A landscape with many peaks, sampled at points; each row gives a point and its height.
A climber steps from a point to whichever of its 6 nearest points has the largest rise for the distance, and stops where none of them is higher. Distance is the straight distance between rows; heights are no part of it.
geke h=84: [155 135  82  97 149  84 148 149 112  79  77  71]
Rere h=592: [ 41 103 183 196 123 182 110 129 152 100 170 145]
Benug h=617: [103 149 176 158 129 126 122 140 164 135 167 161]
Fovo h=468: [ 78 133 176 105 130 130 166 126 128 179 185 181]
Menol h=670: [138 177 106  96 161  70 160 146 127 129 115 138]
siz h=688: [148 192 133 149 122  90  67 140 141 141 163 148]
bis h=351: [135 107 115 105 130 152 152 128 111 140 118 128]
notol h=811: [140 126 136 164 118 116  77 140 163  97 117  95]
niro h=245: [138  80  84 110 110 165 147  84  96 148 102 126]
nusa h=838: [137 144 156 165  99 140  43 138 162  93 137 100]
vabe h=488: [133  82 142 145 131 147 115 149 161 108 126  95]
Zem h=679: [ 84 105 178 153 123 155 152 147 147 141 173 151]
nep h=161: [154 168  76  79 139  91 170 143  86 101  84 104]
Vib h=727: [ 89  98 158 153 125 164 138 143 152 117 153 129]
mavud h=611: [143 125 118 105 154 114 161 143 116 135 130 115]
Risov h=741: [139 182 129 121 150  68 109 147 156 127 139 136]
teba h=438: [131  74 110 126 130 165 136 116 119 125 116 100]
Pezef h=472: [157  85 106 123 140 138 149 141 111 113  93  75]
Fida h=318: [162 115  80  97 130 137 154 111  85 123  79 106]
noda h=672: [112 153 158 161 126 112  91 133 173 120 147 153]
Firiz h=62: [134 153  80  84 107 117 169  69  86 170  85 158]
Nukor h=891: [138  42 105 145 114 188 125 130 117 100  98  84]
Muzis h=696: [118 160 152 110 157  96 156 143 134 152 152 153]
tefuv h=651: [132 192 135 104 160  60 127 137 154 145 148 156]
Fizo h=187: [148 107  90 101 116 143 151  86  78 156  99 143]
zezir h=336: [123 113 119  97 123 144 160  85  94 171 128 171]
votub h=577: [126 136 132 112 151 119 165 141 119 148 139 142]
napok h=334: [ 79 129 181 199  96 161  82 127 168  89 155 142]
kupar h=820: [131 142 137 123 147  94 123 149 155 125 127 128]
sezev h=903: [ 80  72 169 167 123 176 130 138 154 108 153 130]
vezel h=691: [122 131 148 161 133 121  96 143 170 109 131 123]
dimo h=678: [141  67 125 149 130 154 115 139 133  87  84  66]
Koga h=437: [123  87 126 124 118 158 149 124 118 140 133 128]
pekil h=742: [148 177 136 154 109 111  55 144 142 123 165 131]
beda h=150: [136 149  98  87 122 124 173  89  80 170 117 146]
Seram h=548: [126  38  87 133 105 182 129  82 111 130  99 122]
Gebub h=214: [130 131 122  95 117 131 169  84  84 187 132 177]
fura h=400: [131 133 118  90 148 123 167 120 110 167 145 155]
Vazub h=609: [104 106 161 134 134 143 150 133 133 152 165 153]
purok h=857: [115 126 139 105 116 136 179 117 103 179 154 168]
von h=239: [143 141  84  92 135 131 168 113  86 143 102 124]
Teg h=692: [139 100 136 159 117 140  90 147 165  81 105  78]
Lamur h=690: [133 163 174 176  85 155  23 140 126 107 184 119]
Fef h=576: [146 209 123 126 138  62  76 146 147 137 154 159]
Badus h=20: [127 142 104  92  97 129 164  45 105 173  74 167]
sogo h=738: [104 119 174 177 118 149  83 143 174 102 145 123]
zivul h=673: [113  46 132 144 111 190 134 118 114 123 129 117]
rus h=628: [127 186 124 108 164  75 160 145 126 148 141 149]
toku h=559: [144 115 126 120 143 129 141 149 137 119 113 110]
Gebol h=213: [150 169  67  65 128 104 180 121  69 115  68 117]
Koso h=753: [134 145 117 112 157  83 141 150 137 119 115 125]
pev h=724: [151 159 106 134 143  76  99 147 141 101 118 118]
bobu h=623: [152 135 108 146 131  95  93 141 155  84 101  80]
Nom h=755: [150 160 168 180  96 168  23 137 125 101 164  93]

Where does a climber stop that starts at each point below?
Gebol -> Nukor
Teg -> nusa
Menol -> kupar
bis -> kupar
von -> kupar
Badus -> purok
beda -> purok
